Points on a hilly landscape, in no order, each with its height.
A ball rolls from a point to the lowest of its 6 nearest points, and stops where none of them is lower. Distance is the straight distance between rows; heights are no part of it.
q_927: [-10   4  24  -5 -29  16   6  -4 -17  18  -2  -3  21  23  13]  h=3.96
q_563: [  5 -18 -37   0  23 -22   6  14  36 -21  -1   2 -29 -23 -33]  h=1.61
q_772: [-12  -6 -66  14  11   1 -29  31  22 -11   4  -4 -11 -26  -3]  h=4.05
q_672: [ 5  5 -6 14  8 -6 -8 -4  8 -9  4 -1 -1 -7  7]  h=7.74
q_182: [ -7   2 -16  16  -8   1 -14   2   9  -2   4  -5   5  -4  15]  h=6.15
q_96: [-12   3   8  -1 -31  13   1  12 -26  22  -3  -4  21  27  15]  h=2.74
q_426: [-16 -11 -46  18 -11   3 -24  20  11   4   3 -14   4 -11  14]  h=5.38
q_553: [  2 -21 -49   1  22 -19   5  15  43 -27   4  -2 -33 -31 -37]  h=0.83
q_157: [ 24   7  25   0  14 -11  15 -19  -1 -10   2   7 -11   2  -6]  h=3.51
q_9: [  5   9  14   8   2   4  -1 -12  -1  -5   6   0   4   0  10]  h=6.19
q_124: [ 21  16  50 -15  13   5  18 -32 -13  -3   1  10   1   9  -3]  h=1.82
q_113: [ 28 -15  36  -5  38 -18  23 -47  36 -27   0   3 -30 -34 -32]  h=5.27
q_720: [  7 -24 -10   2  31 -19  15 -11  49 -32   1   1 -34 -36 -38]  h=3.03
q_331: [-13  10   2   1 -32  15  -4  22 -37  24  -4  -4  24  32  22]  h=0.40
q_137: [-29  16 -11   6 -34  28 -26  36 -50  26   2  -7  30  31  40]  h=1.64
q_862: [-13  11  49 -25 -24  16  11 -11 -36  34 -13   8  30  34  15]  h=5.67
q_523: [ -8   2  12   4 -23  11  -1  -5  -8   9   0  -5  17  12  14]  h=4.70
q_651: [ -9  11  62 -28 -21  17  13 -27 -27  31 -11  10  31  26  11]  h=5.16
q_648: [-19  16  31 -15 -29  16   0   9 -47  31 -10   6  31  36  23]  h=4.27
q_75: [-22  12 -21  10 -31  21 -23  36 -47  22   2 -12  26  29  39]  h=5.58
q_192: [ 26 -19  29  -6  22 -18  28 -35  26 -16  -5   1 -23 -17 -25]  h=4.15
q_272: [ 12 -18 -15   3  25 -23  13  -3  33 -19  -5   2 -28 -21 -28]  h=1.51
q_506: [ -2  -6 -63   8  20  -9 -18  30  23 -21   6   0 -22 -22 -15]  h=3.27
q_939: [-13  12  33 -14 -30  15   5   0 -36  30 -10   4  29  35  16]  h=4.74
q_18: [ 19 -17   4   1  21 -22  20 -15  26 -16  -6   2 -23 -15 -24]  h=3.70
q_717: [ -8  -1 -35  19  -1  -3 -21  10  12  -2   5  -8   1 -12  10]  h=4.87
q_444: [  4 -24 -27   1  26 -21  10   3  44 -26   1   0 -33 -31 -38]  h=2.49
q_449: [ 36  -3  50 -17  13 -12  36 -39   3  -7  -1   7 -15  -1 -21]  h=2.55
q_503: [ 15  14  35  -3   7   4  12 -22  -7  -4   2   8   1   5   3]  h=1.32
q_649: [  4 -14 -50   3  23 -18  -2  25  31 -22   1   1 -29 -22 -29]  h=2.30
q_628: [ 22 -18  20  -3  43 -20  20 -34  41 -34   1   5 -34 -38 -37]  h=4.54
q_212: [ 10   1 -11   8  17 -15  -2   3   9 -10   0   0 -12  -9  -3]  h=0.30
q_834: [  2  18  68 -26  -2  18  11 -40 -21  15  -1  13  24  13   7]  h=3.35
q_260: [-12  -9 -36  15 -32   4 -16  26 -11  15  -1 -16  11   8  19]  h=5.89
q_769: [ -4  14  79 -36  -7  17  12 -43 -25  28  -6  12  28  16  10]  h=4.52
q_805: [ -2  -1 -27  16  10  -7 -14   9  11  -9   3  -2  -7 -12   3]  h=5.15
q_261: [ -4  -3 -40  14  13  -6 -20  17  16 -11   4  -2  -6 -20   2]  h=4.10
q_378: [-12   1 -33  12 -32   7 -18  35 -29  19   1 -14  14  19  25]  h=5.43
q_159: [-13   6 -17   9 -32  12 -15  29 -33  22   0 -10  19  26  26]  h=4.09
q_172: [ -5  10  47 -14 -13  16  11 -24 -15  14  -1   6  21  16  11]  h=3.31
q_126: [-11  -4 -16  16 -20   5 -12   8   3   6   3 -11   9   1  18]  h=5.90
q_893: [ -4   9  36  -5 -13  18   6 -20 -11   6   3   3  17  14  10]  h=3.12
q_341: [ -5  -8 -85   8  17   0 -18  41  28 -25   9  -2 -31 -32 -23]  h=4.32
q_802: [  6  -4 -34   7  21 -17  -6  14  18 -15   2   1 -19 -17 -11]  h=3.71
q_923: [ 13  20  69 -28   9  13  18 -39 -21   7   3  14  10  12   0]  h=2.43
q_707: [ 21   0   4   4  19 -16  10  -9   7 -11   0   4 -15  -4  -7]  h=1.66
q_646: [  1  -2 -45  10  21 -13 -16  19  21 -15   4   1 -15 -18 -12]  h=3.40
q_293: [-23  18   5   0 -33  20 -17  29 -49  28  -2  -3  30  35  29]  h=3.52

For each start below, name the point where the ball stops.
q_113 => q_553
q_862 => q_503
q_192 => q_212
q_506 => q_553
q_126 => q_331
q_260 => q_331
q_651 => q_503
